Points, in no order, along strands that fork and pass close to each other.
Two points are linked if the straight distance between their rows is under 84.8. Some points are linked to none.
J788: [ 10  -4   4  -9  43  13 -34  26  -3  -7   4  17  15  31 -15  10 -39  -4
  -4 -17 -24 -15 -26 -21  22   5   4 -15 -18 -19  24  14]
J717: [ 19  38 -19  10  19  25  19   7   7 -24   2 -29  -3 -17 -17 -13  -6   8
 -20   5  16  42 -12  25 -34 -29  20   6 -12  14  -5  39]
J416: [-18   5 -25  25  19  17  43 -24   4  22  10 -64 -44 -14 -17 -13   3  -4
 -33 -29   4 -11  21 -12  -1  -4  -3  -7   4 -17 -25  10]
J528: [-15 -11  -8  19 -42  -6  43  -8   3   3   7 -24 -28 -16  21  -1  29  -5
  -7   7  20 -21  25  -9  -9   8  -4  12  11  18   0 -15]
J665: [-26  17  12  -1  25 -41 -12  22  32  -9  -6   4   8   0   3 -23  -6  15
 -30   0  25  32 -15   6   2 -20  18 -22  -2   3  13   4]
J46: [ 49  35  -9   0  -5  26  22  -8  -6 -25   0 -11   5  -5 -25  -2  12   4
  -2  12   5  28 -19  30 -18 -24  10   6  -6  -3 -29  40]
J554: [ -3  28 -16   5  15   6  34 -21  12  11  13 -31 -21  12  -8  -2  11  -1
 -22  -3  30  -2  21  18 -13 -31  16   2  11  25 -29  17]
J10: [ 24  -2  -1  -5  -3  45  -9 -27  21  23 -12  20  -9  35   9 -29 -33 -39
  15  -7 -24 -23  -5  -2   7  -5 -14  17 -15 -52  -5  -6]
J853: [ -3  -4 -15  15  24  22  25 -13  20  27  14 -44 -48  -8   4  -4 -26  -9
 -15 -34  -5 -20  25 -31  11  -5   9   1   6 -18   1  10]
J935: [  8 -20   9  -8  -4  26 -13 -27  14  38   0  21 -16  36  26 -15 -22 -34
  16   0 -40 -30   4 -15   6   5 -38  14  -6 -44   8 -35]
J526: [-31  17  17 -10  42 -36 -18  18   5 -49 -25  12  21   2  23   0 -11  -2
  -8  18  47  19  -2  40 -13   1  31 -16  -2  40  20  13]
J994: [  5 -22  28   5  -8  10 -26  -5  -6  15  14   7  -2  -9  23  23  21  15
  34  27 -68  22  -7 -19  -9   9 -38  21  -9 -13  -6 -45]
J543: [-37   6  18 -17   6 -46 -26  14  -4  -9 -16  25  33  -8   6  21  11  23
  -2  26  15  11  12  12  10  16  30 -15  20  35  -6   5]
J804: [ 16  25  -7  17  17  36   9   5  16 -12 -12 -46 -13 -12 -13 -32 -20  12
 -34 -16  15  34 -12  -1  -5   0  24  -7  -3 -14  -9  42]
J950: [-37   1  -7  -2 -19 -31 -10 -16 -21  10   9  13   4 -11  -6  17  42   5
   1  16   1  12  13  22 -28  -5   1  27   0  33 -13 -24]
J362: [  8 -11  14 -11 -37 -24  -6  -6  -7  -6   7  15  21  -2  -2   9  34  11
 -11  35  -8  10  -5  11  17  10  -3   6  23  18 -12 -24]
J425: [-46  -7 -15  -9  32 -27  19   5   8   5   9 -11 -15 -11  21  25   8  -4
  -7   0  25 -37  45 -29  13  26  12 -13  16  15   7 -12]
J50: [ 17 -13  11   5  -1  35   5 -21 -30 -19  12  -2  -6 -13  15  43   9  -8
  28  19 -40  -6  12 -15  12  35  -8  22  -9  17  -3 -16]
J70: [ -1 -37  11 -19 -36 -11 -22   6 -13  -8  -6  25  -1 -13  20  16   8 -17
  -1   1 -18   8  14   7  14  13 -10  29  -5  12  40 -20]
J461: [-11  17 -18  -7  84  18  -7   5   1 -14   4   2  14   5 -13  11 -40  -8
  14 -15  15 -27  22 -20  10  34  16 -16   5 -13  12  18]
J513: [-36  29  -9  21  32 -30  16   5  -3 -16  -4 -21   9 -12   9   2  -3  12
 -26   4  42   7  -3   4 -13  -3  36 -18   2  45   2  20]
J368: [-39 -19  -3 -15 -44 -31  -5 -14 -34  -2  -1   5   0 -26  22  14  63  -6
   2  20   9   5  31  24 -27  13  -2  41   4  31 -11 -26]
J484: [ 28 -25  30 -10 -46  -4 -27  12 -26  -7 -14  15  31 -24  -3  34  14   4
  31   7 -47  16 -15   0  13  17 -14   9 -10  -8   0 -20]
J128: [  2 -15   6 -22 -21 -13 -32 -12   4  24 -13  44  13  19  10  -5  11 -28
  20  14  -8  -3  19  11  13  18 -28  10  19 -11  -4 -35]
J449: [ 10   6   3   6 -33  13  16   0 -17 -20  29 -14  15 -12   5  21  -4  29
  -3  28 -23   1 -30 -17   9   8  16  17 -19  30  24 -13]
J14: [ 10  41  -5  -1   5  -6   0  -4 -24 -45 -26  13  24   8   2  14 -13   1
 -13  12  38 -11  -3  30  13   6  42 -21   7  52   1  28]
J535: [-12  12 -14   5  32  -3 -26   4   0   4  -5  36  18  11 -15 -12 -17 -28
  23 -14 -10  13  16   8   1  12 -21   4 -20 -26  11   0]
J848: [ 28   2 -16  -5 -12  12   2 -20 -10  16 -15  12  -4  37 -21  -4  19 -27
   5 -16   1 -10  -2  38 -13 -24 -28  17 -21 -19 -27   7]
J326: [ 36 -16  31   1 -30   8 -15  18  21  -7   6  -7  -9  15  10  -4 -19   1
 -10  -1 -42  15 -38 -20  19  -5  -8 -10 -22 -32  10  -3]
J830: [ 17  -9   2 -11 -14  23 -20 -31 -17  44  -7  36   8  35   8  -9  16 -17
  34   0 -47 -17 -24  21 -16 -30 -49  34 -24 -38 -20 -31]
J753: [ -5 -20   5  -7 -16  15   1 -16 -21  -5  21  -2  -6 -19   8  44  11   8
   5  24 -15 -12  21 -20  26  30  10  16  23  25   3 -29]
J167: [-45   4 -18  16  31 -29  16  17 -11 -10  19 -24  -5 -26   4  18   8  -3
  -9  -1  12 -16  18 -16   3  30  -4   8  -7  13  19 -13]
J747: [  2 -42  13 -37 -10 -16 -17  27 -12  10  -6  33  19 -14  -2  15 -10  12
   9 -14   9 -28  27 -24  41  22  -1 -21  24   0  12  -6]
J672: [ -6  -7  10 -11  -3 -10 -25  -3   4  40  20  20  -7  22   4   0  -2  -6
  -2  -8 -38  -7  -2 -12   7 -28 -28  16 -13  -6   7 -22]
J885: [ 29  -9 -14  -2 -41  12  32 -13 -28 -14 -22   2 -27   2  -3   0  14 -14
 -19 -24  15 -16   7  13   6 -14   7  13  -7  18  -5  21]
J666: [  7  -4  -5  -3  14   1 -32   6 -18  -8  -7  23   9  10  -1  13   6 -31
  17  -8 -38  -1   0  -3   7  14 -17  18 -32 -20  30 -12]
J129: [ 18  27 -17  14   0  54  49 -29  -6  15   8 -64 -26  -1 -20  -7  -6  22
 -34 -25   1   0 -20 -15  -7 -28  33   1  -1  -7 -37  29]
J21: [-16 -10  11   0  -4 -24 -23  11  13  22  23   5  -3  -7   6 -13  -6   2
 -10 -13 -22   7   5 -21   4  -8 -20  -4 -11 -10  21 -20]
J260: [ -2  10 -18   1  -2   3  17  19  -3 -13 -11  -3  -6 -38   5 -19 -13  12
  -2 -12  38  29  25  11 -10 -12  27  -7   4  24  21  42]
J20: [ -6  -9  -3  -4 -23 -12  17 -10   7  28  23 -10 -32  19   7  -1   6  -1
 -33 -12  -9 -24   3  -3  -2 -43   0  16  -4  21  27 -20]
J716: [-22 -21   6 -33 -11 -34 -21  17   6  -4 -13  29  16  -6  22  10  15 -13
 -12   6  12  -3  34  17  11   3  16  17   9  20  27 -13]
J961: [  5 -13  -9  -5  25   3  -6  27 -28 -24  15  -1  15  -3 -18  28 -26  35
  -8  -6  -3 -35 -13 -35  23  23  18 -21  -8  21  25  17]
J406: [ -9 -38  14   9   3  -8 -34 -19 -29  51   1  20 -11  11  23   7   6  -5
  45   7 -59 -16  10 -25  -9  26 -61   6  -2 -31  16 -59]
J674: [-13   5 -24  30   8   0  52 -20  -6  18  13 -63 -41  -2 -10 -10  32  -5
 -24 -15  14  -9   3   0 -26  -4 -20  -1  -1  -5 -26  -8]
J62: [ -5 -37  18 -19  -1 -14 -18   6 -13  36   8  26   3  -7   6  18  -7  12
  22  -9 -23  -6  33 -37  16  21 -20  -7  19  -6  17 -29]
J831: [-23 -22   3 -10  84 -23 -33  16   2 -23 -11  14  31  -5  -5   1 -43   8
   0 -14  46 -22   5  -4   3  21   4 -50   7   0  24  19]
J757: [ 27 -10  16  -7 -26  12 -24  13   9  10 -12  34  24   9  -7  -6 -18 -11
  33  -2 -26   6  -8  -5  27   7 -22 -11  -5 -34  -6   5]
J197: [ 13  26  -4   3  13  -6 -10 -11  13 -20   2  -1  -4  32 -17 -12   3 -17
 -23   3  -8   8 -37  29 -11 -32 -10  14 -31  -6  15  11]
J305: [ -9 -12  31 -28 -33 -43 -31  20   3 -31   1   6  44 -17   3  13  10  14
  -8  42  -6  30 -14  36  13   3  25  10  23  37  30 -14]
J781: [ -9  15 -15   1  16  -6   5 -18  52  30 -18  -2  -7  29  -6 -39 -11 -26
 -25 -27  29   1  12  25  -9 -35   3  -2  20 -23 -15  10]
J895: [-13   1  -6  -6  37  17  15   7  31   3   2 -20 -28 -15  -2  -9 -23   4
  -8 -21  17  -5  34 -31  10  10  21 -18  24 -13   4  17]
J116: [ 15  -5  -7  19 -51  19  28   9 -34   8  19 -18 -14 -30 -15   8  39  21
  26   3  -1  22   5   6 -37 -13 -16  27 -14   7 -24   2]
J906: [ 35  16  -9 -11   7  46   6 -18  28  -2   1   8 -13  47  -7 -24 -24 -33
  -4   2 -15 -16  -9  11  12 -15   0  10   0 -28 -15  12]
J277: [  2  -1   3  -2 -25 -18 -28 -19   6  14 -15  35  26  20  -4 -18  25 -32
  22   9  -3   1  -5  34  -4   9 -37  15  -3 -26 -16 -29]
J852: [ -6 -38  25 -11 -11 -21 -46  -1 -22  42   6  33  10   2  11   6   3  -3
  27  -7 -37  -1  20 -27   6  26 -49 -11  11 -28  -1 -56]
J176: [ -1   0  -2  16 -35 -17   6  16  23  10 -20 -13   3 -12 -26 -29  -1  21
 -23 -26  30  16  -4  -4  10 -32  18 -26  15  -1 -10  24]
J75: [  0  12 -11  -6  -9  10  30 -23  18  12  29  -7 -32  11   5   0   9  -6
 -18   8   7  -5  16  -4 -16 -35  11  31   5  17   2  -3]
J254: [ 23  45   1  25  21  -3  -7  17 -27 -51  -7 -11  22 -11 -17   3 -15   6
  -6   3  -6  31 -37  26 -20   3  25 -13 -27  20  22  39]
J686: [ -8 -23  16  14  -9   6  -4  13 -21   6  17   5 -11 -27   4  14  13  27
  35   9 -37  20  10 -31  -2  27 -35  -2 -10 -18  -7 -23]
J250: [-52 -15  20 -29  27 -44 -26  23 -11 -27   1   9  38 -15  22  35   6  27
 -15  24  30 -14   5  -1  13  24  43 -14  29  40  14  -6]
J278: [ -5  13 -17   9  28  24   1  -1  41  -4 -17 -30 -17 -11 -11 -40 -24   5
 -14 -17  19  29  14 -15   7   5  15 -25  23 -23  -7  33]
J573: [ 26 -29  -1 -18  -3  22  -1  14  15   1  -2  20 -11   4   4  -4 -38  -1
  -1 -19 -13 -19  20 -30  20   0   5  -9   7 -10  27  12]
J512: [-21   1   5 -11  11 -31 -24  14  20 -21 -32  35  19   0  13 -18   7 -26
  15   4  37  19  20  34 -12   5  -2   0  -2  -5   7   6]
J360: [-27   1  -4  16   2 -27   2  26 -28  -1  19 -12  12 -41 -10   7  12  29
  -1  -5   0   8  -1 -20   1  14   0  -1 -18  21  29  -6]
J667: [ 19   2  -4  19  -1  20   8  -4  -9   1  -5  -2 -11  -1  -8  -6   7 -14
   5 -17 -20   4  -7 -10   7  11 -18   0 -28 -28 -21   2]
J47: [  1   1  22 -10 -10 -25 -24  23  12 -29   5   3  27  -4   1   9  -6  12
 -22  26 -16  22 -27   2  12  10   9  11   3  24  39  -4]
J143: [ 21 -36  22  19 -48   3  27 -27  -6  27  13 -15 -41  18   5   3  14   1
 -27 -10 -10 -18 -18  -6  -4 -28 -34  -2   2 -10 -22 -37]
J590: [ 10 -22  18  -9 -25 -13 -29  15 -31 -30 -12  15  38 -26 -18  27  14  12
  26  13 -31  27  -7  14  13  33  -2   7  -7   3  29  -6]
J156: [ 26 -12  -3   2 -46   3   9   3 -17 -14 -10  11  -4 -11 -15   7   2  -1
   3 -15  -3  -1 -11  12  11  -7  12  21  -6  16  15  20]
J578: [ 21 -36  24   8 -36   6  14 -31 -15  43  12   2 -35  29   7  17  11  10
   8  -3 -38 -20 -33  -3 -18 -40 -46  14  -1 -10 -21 -43]
J16: [-11  22  -7  -1  13 -23  -6 -16  10   3  -9  15  23  27 -19 -19  28 -18
  -1   9  28  17  -6  56 -36 -19 -22  10 -10 -19 -30 -15]
J865: [ 16 -16   1  -6 -47 -29  -9  19 -27 -28 -14  21  24 -31 -14  10  10  10
  18  -8 -10  25 -13  18  -1  -4   9  15 -18  28  31  10]
J622: [ 20 -33   7   3 -47  15  30  12  -4  11  18  -9 -39 -12  10   9 -24  15
  -4 -21 -14 -16 -14 -44  12 -25   9  15  -4   7  23   0]
J229: [ 33   7 -18   4 -33  27  42 -17 -22   7  -2 -21 -28  13 -15  -2   0  -5
 -22 -14  11 -21  -5  -3   4 -26  21   6   5  20 -18  21]
J851: [ -1  17  11 -10 -50 -26   7  11  -3 -19  -5   2  29 -17   4   4   7  28
 -10  32  33  12 -19  22   3 -16  38   0  14  50   6  15]
J100: [ 42  31   0  -1 -15  16   7   8 -30 -36 -23   2  18   8 -15  10 -16   6
 -11   8   8  -3 -23  16  20   5  37 -16   6  29   2  42]
J738: [-45  -1  19 -19  40 -45 -19  34   8 -34 -28   4  32 -10  43  10  -9  29
 -14  21  58  -6 -11  14  -8   3  44 -23  18  43  20  11]
J303: [-27  14 -12  -2  35   9 -13  -4  50  32 -22   8   6  23  -6 -54 -40 -23
  -4 -26  29   1  17   2   6 -14   9 -13  23 -36  -2  16]
J172: [ 23 -32  23  -9 -28   7 -24 -31 -16  46  -3  28 -14  33  19  17   6 -14
  19  11 -54  -7 -28   7  -4 -28 -42  24 -12 -27 -16 -45]
J613: [ -4 -12   5  10  26  15  -2 -36  12  48  14   1 -28  22  18   1 -23 -19
  29  -5 -38 -40   1 -34   5  24 -46   1   3 -42   0 -50]
J959: [-15   5 -14   8 -41   2  37 -22 -12 -14  18 -31 -12 -12  14   8  31   9
 -10  33  15  -2   7   3 -14  14  16  26   4  44  -9 -18]
J802: [-26  -8  26 -38 -16 -50 -34  13   4 -22 -25  30  50 -17  11  19  12  12
   9  21  14  32   5  43   0  -2  34   6  13  41  21   5]
J237: [  9  -7   5 -21  39  -3 -42  23  16 -17  -9  36  60   3 -17 -12 -34   1
  19   1   4   2 -16  -3   7  24 -10 -22   8 -30  13  12]
J523: [  8  10 -15  11 -39   5  30  14 -14 -21   0 -18  -5 -40  -1 -17  14  16
  -1   3  42  10  12  -6  -9   5  19  -5   5  26   1  18]
J894: [-29  -5   3 -28  23 -28 -21  20  23 -26 -37  30  19  -2  31   4  -8 -10
   1  14  45   9  32  24  -1   6  25  -1   9  19  28  10]
J577: [ 25  23 -17  10 -14  45  50 -21 -24  17  16 -40 -28  12 -18   6   3   5
 -17 -24 -16 -29 -26  -2 -13 -43  17  13 -18  15 -36  26]
J854: [ 31 -21   5  10 -47  27  23  -6 -21   3  11 -12  -7 -20  -4  20  34  12
  25   7 -33  22 -21  17 -30 -25 -27  35 -22   0 -25  -9]
J688: [ 27  28 -14   7  -9  34  19   3 -43 -21  -1  -8   9  -7  -9  22 -24  24
   0  -4  -8 -13 -30 -14  18  16  41  -7 -14  31   5  38]
J617: [ 39 -13  34 -14 -40  -3 -28  12   7  10  -7  32  28  -9  -4   9   9  -1
  43  10 -36  32 -15   4  14  12 -34   4   5 -28  -9 -14]
J908: [  4   8  -6  17 -54  18  23 -10 -21 -17  30 -30  17 -15   4  10  26  24
  -6  30   0   2 -38   1 -16   1  18  28 -12  37   0 -13]
J765: [ -8 -10   2  17 -16 -16 -11  28 -14  -8  14  -3   7 -41 -19   1   8  29
  18  -6 -16  23  -6 -27   1  29 -14 -14 -11  -9   7  -7]
J68: [ 24 -33   6   4 -39  19  -4  10 -21  17   8   6 -30  -4  12   9 -22   3
   6 -23 -47  -7 -17 -18   9 -24 -10  19 -39  -4  23   4]
J711: [-44  17 -16  13  48 -16  14  20  -7 -38  -1 -24   6 -22  30   3  -6  13
 -17  15  59  -5  13  -8 -15  26  35 -23  13  39   5  13]
J388: [-13 -13  -2   7 -15 -13  18  -5  25   8  -2  -8 -26  -5  18 -11  19  -9
 -15   3  17 -10  27 -12  13   3  -5  -1  13  -4 -10 -20]
J346: [ 20  31  -4  -1  34  21   8 -18  30  -3  -7 -10  -4  32 -12  -7 -25   8
 -24   6  10 -11  -4 -17  18   1  28 -29  17  -4 -21  21]
J609: [ 32  -2  13  -2  -8  44   4 -31   2  -8   9  15 -11  13  11  11  18 -17
  23  40 -31  11  -3  18  -7  -1 -39  28  -3 -23 -33 -19]
J17: [  5  42   2  13  16  -8   5  14 -21 -42  -9 -10  23   4 -19  -9 -28  27
 -18   1  11  28 -47  22 -22 -13  44 -24  -8  44  15  39]
J427: [  5  40 -10  -1 -21  -7  24   0 -18 -46 -19 -11  23 -16   9   1   4   9
 -13  23  50  -2  -8  30 -11  -3  41  -9  10  53   0  23]
J797: [  7 -38  10  -5 -18  -8 -27  -9 -35 -13  -8  23   3   0   8  18  27 -25
  14   4 -44   6   3   4   2  33 -26  41 -23  -7  32 -34]
J222: [-15   6 -23  17  23  -1  30 -30  -2  31   8  -5 -44  10  -1   2  10 -33
  10 -20   0 -36  37   1  -8   4 -23  10   6   3 -25 -12]
J655: [ 22  34 -26  -1  10  24  14   3 -12 -31  -4  -2 -12 -26  -7 -15  -7  -3
  -6  -7  36  28  18  20 -13  -5  30   7  -6  14  11  48]
J313: [  6   7 -14   1 -63  -9  18  19 -12 -12 -15 -15  21 -33   4   1  -4  27
   6   8  32   9 -21   8  -9 -20  33   7   4  36  23  13]
J219: [-27 -17   7 -17   2 -21   5 -19  18  26   0  14 -19  19  23   7  17 -25
  -3  12   5 -32  39 -11  19   9  -3   8  40   4 -10 -36]
J395: [-11 -27   2 -14  -6   0 -23 -23  12  28  -2  34   0  29  24 -12 -11 -39
  21  11 -19 -17  34   2   9  21 -29  26  14 -21  16 -46]
J850: [ 22 -42  28  17 -56  17  30 -18  -4  21  12  -7 -38   3  21  13 -19  18
  -6  -7 -14 -18  -7 -27  14 -22  -7   2   6   5   5 -23]
J828: [-20  -2 -11  43   1  -2  32 -15 -14  21  21 -46 -35  -3 -15   5  32   4
 -13 -15 -25 -11 -13 -14 -25  -6 -40   1 -18 -14 -18 -14]
J54: [-12  18 -25  15  39  19  12 -32  25  34  18 -19 -13  25 -18 -28  12 -26
  -3  -6   8  -8   9  18 -27 -21 -23  10   1 -28 -38   0]
J175: [ 20 -20   5 -22 -21 -14 -28  25  -4   4 -27  37  18  -8 -15   9 -11  -3
  22 -17   7  -4  11 -14  32  19  -5 -17  10 -10  11   6]
J485: [ 10  -4  16  -9   1  -6 -36  27  32   5 -18  16  28  11 -11 -38 -26  -9
  15  -6  -4  11 -13  -5   8  -1 -18 -23   5 -43  14   3]
J140: [-43  16  -8   6  27  -4  33  23  41  12  -5 -43 -26 -29  14 -17  -6  21
 -20 -23  40  -1  31 -21  -4  -4  36 -18  29   5  -1  22]
J355: [-19   9 -10 -12  54  -7  12  26  24 -39 -25 -20   0 -23  27 -12  -5   4
  -5  13  76   2  31  -8  -9  26  32 -34  29  16  -2  33]
J855: [  5  22 -16  11   0   9  13  -7   2  23  25  -8  -5  -7 -34 -10  27   4
  10 -10  -4  28   8  10 -26 -37 -20   9 -12 -12 -41  21]
J94: [ 43   0  12  -5 -31  47   3 -14 -21 -20   2  11   1  -7   8  24  33 -10
  34  23 -41  18 -15  23 -16  -8 -27  33 -23 -16 -39  -4]
J713: [-27  -3   0  -5 -15   0  27 -15   0  10  30 -10  -2 -10  14  26  20  21
 -11  22  -2 -30  11 -26  23  20  19   6  38  39 -10 -31]
J729: [ 38  18  10  -1  13  25   7  -2  17 -17   9   4   7  25 -10  16 -24  17
   0  23 -15 -12 -13 -25  38  24  20 -30  19  -5 -15  15]
J19: [  3  23 -15  24  29  17   8 -21 -11  -5  13  -2 -17   0  -9  -2  29 -34
  18   7  -9   1  12   4 -10  25 -30  10 -17 -29 -27  -3]
J450: [-20  16   3  -5  15 -25 -28   5  48  12  22   0   4  11   3 -26 -12   4
 -19  16   0  17  -6  -4   2 -18  -6  -8  14 -16  12 -16]
J76: [ -7  11   1  -1  47  -1 -10  14  35 -36 -27   7  19   4  11 -19 -18  -7
  -7  12  56   2   9  15   1  28  18 -37  19  -7   5  24]
J98: [ -4   6 -26   4 -26   0  28   1 -23  27  19  -6  -7 -14 -39  -8  41  26
   4  -9   7  18  -4  18 -46 -33  -6  19 -14  18 -22   5]
J647: [-19  16  -2  -4   7 -26  -3 -20  -9  -2   8  11   2  18 -23   4  42   0
  -5   8  12  17   2  42 -36 -18 -10  17 -10  11 -32 -13]
J900: [-12   1  -4  -4  41   6 -35  20 -10  13  -3  38  56  13 -16 -13 -26 -19
  40 -13 -12  -2 -12   0  -2  27 -23  -6 -20 -54   8   6]
J664: [ 16 -24  25 -13   0  22 -34  15  18   8  20  -1   3  29  13  -1 -36   7
   2   8 -46 -11 -36 -43  29   7 -17 -10  -4 -44  14 -22]
J829: [ -2  12 -12   9  58  13   3   7  -6 -11  21 -17   0   7 -13  20 -16   9
  -5  -5  -6 -20  -8 -36  12  26  20 -22   0   0   0  14]
J34: [  4  29   4  14  15 -10  -4   8 -24 -41 -33   1  24   3  -4  -5 -30  19
 -10  -5  48   8 -31  25  -4 -14  48 -43  17  60  13  55]
J32: [-14  16  -5   5  22  -8  -2 -26  15  42  18   2  -8  35  -5 -15   2 -15
  -2  -4 -17  -6  -6   6 -12 -20 -26  11  -9 -22 -14 -29]
J775: [ 25   4 -10   1   3  32   9  22 -30 -24   3  -4  -2   6  -3  31 -22   6
  -8 -11 -25 -24 -23 -24  26  11  24  -2 -29  12  24  31]
J442: [-19 -11  -9 -14  92   6 -21  11  13 -20  -1  13  31  18  -4 -10 -54 -13
  11  -1  39 -33  16 -11   9  37   2 -27  13 -21  22  14]
J923: [ 13 -12  13   4 -20 -13  -3  36  23   2 -15 -15   2 -14  -9 -22 -16  32
 -18 -15  10  11 -21 -17  26  -4  16 -32  17   1  14  26]
J473: [  7  47 -13  19  48  31   2 -28  12   6   1 -23  -8  26 -16 -13 -22  -8
 -15  -8  -1  -6   0  -2   6  -3  16 -25   5 -24 -38  23]
J907: [  2  10  13   0 -21  -5  -5  23   7 -19  32  -1  20 -19   8   8   8  30
  -5  28 -22  31 -17  -2   2   1   7  13  -6  24  22  -8]
J591: [ 10  -8  -4  24 -11   8  15  -6 -13  12   4 -27 -31   2 -14  -4  38  -7
  -7 -17 -19   4 -22   4 -24 -17 -37  13 -30 -29 -24 -11]
J811: [ 16   3  12  -7  -4  -9 -16  13  13 -17   3  -1   4  17 -10 -12  -6  -7
  -3  -4 -26  25 -34   6   1 -26  -8   7 -31 -23  28  12]
J6: [ 15 -22  36  -2 -12  16 -33   1   2  18  20   2   4   7  27  12 -12  13
  16  16 -67   3 -19 -29   9   9 -32   9  -5 -33   4 -38]
J864: [-47  12  -1   9  25 -35   2  22  25  -4 -22  -5   8 -13  13 -19   1  11
 -21 -10  47  20  -4  19 -15 -24  35 -33   3  15  -6  20]
J812: [-38  -6 -12  -5  80 -17  -4  22   7 -15   6  -6   8  -9  -2   3 -36  12
 -14 -26  42 -17  10  -7 -12  10  26 -40  12  14  24  27]
J216: [ -4  43 -26  10  46  18  25 -38  21  16  16 -25 -23  30 -18  -9   7 -19
 -21  -5  15  -6  23  13 -15 -14   5   4  13 -10 -33  17]
J926: [ 19 -28  24  -1 -33  -4 -13  37  12  -8   1 -12   1 -12  -1  -9 -21  26
 -12  -2 -15  11 -26 -24  26  -1  -6 -21   1 -14  24  -1]
J537: [-33   3 -16   2  45  11 -13  -3  42  41 -11 -10   6  -6 -12 -44 -39  -6
   5 -40   7  -7  20 -16   5   6   0 -30  15 -41  -7   4]
J571: [ 18   8  -3  -2 -22  -8 -15 -11   9  -2 -20  21  14  31 -19 -16  26 -28
   9  -5  10  11  -7  46 -21 -18 -29  15 -20 -31 -15  -7]
J106: [-48   1  -2 -20  32 -21  12  -1  19  15 -11   6 -22   8  31  13   5 -27
   4  -3  28 -46  52 -10  16  15  14  -1  21   4  -6 -18]
J401: [ -6 -28   7  16  13  -1   2 -29 -16  44  11   1 -37   8   9  19  15   0
  30  -5 -40 -22  11 -33  -2  26 -50   1  14 -20 -11 -49]
J382: [  9  21  -1   6  34   2  -7   9  12 -35  -9   3  16  -1  -4 -10  -9  -7
   8   8  24  12  12   5   7  28   9 -26  10   0  -7  21]
J81: [ 38  -2   1   0 -21  38  12   6 -40 -38   2   3  -1  -8  16  43  -6  -6
  23   3 -44 -15 -16  -9  11  22  11  12 -36  14  10   6]
J954: [ -1   1  -7  13 -18  -5   9   2  13  20  -4 -17 -14 -14 -32 -29  18   9
 -11 -24  12  36   1  15 -15 -33  -9 -13   7 -11 -20  21]
J405: [ 43 -12  -8  -3 -18  30   1 -22 -17  25  -8  21  -8  22  -8   1  15 -20
  30 -10 -29 -11 -20  21 -19 -27 -43  19 -30 -41 -39  -5]
J142: [-43  13 -27  11   6 -11  37   9  12  11  -6 -39 -23 -43  10 -20  16  14
 -14  -9  44  -2  29 -10 -13  -6  23 -15  16  11 -22  17]
J384: [-13   4 -10 -12   0 -14  18 -14  44  32  -7  -6 -25  17   7 -23  14 -24
  -9  -2  37 -14  24   7   2 -29  -1   5  22 -19 -22  -1]
J374: [-13  16 -10   5  14 -21  -3  -4   5 -18 -18  16   2   1  -3  -7  16 -22
  -1   8  29   4  19  24  -6  10   1 -14  -1  -1  -2  -1]

Follow the links from the first point to the second, and from the first to the third. Name the last point that the two ways share.
J848 / J906 / J894 | J935
J143 / J401 / J950 | J571
J50 / J140 / J254 | J14
J900 / J543 / J54 | J894
J229 / J535 / J613 | J757
J254 / J713 / J46 | J14
J855 / J908 / J781 | J388
J537 / J797 / J116 | J388
J713 / J851 / J442 | J775

A fork is a point with three links, a tip a point with one. Leave the first point through the second and follow the links. Name the first fork or tip that comes.
J513 / J711 | J894
J526 / J738 | J388
J374 / J382 | J216
J717 / J655 | J14

A fork is a point with three links. Follow the links from the first point to the second and name the forks in between, in order.
J197 / J303 | J326 J388
J405 / J62 | J571 J935
J850 / J950 | J571
J216 / J666 | J894
J907 / J885 | J894 J757
J98 / J197 | J326
J647 / J865 | J571 J935 J757
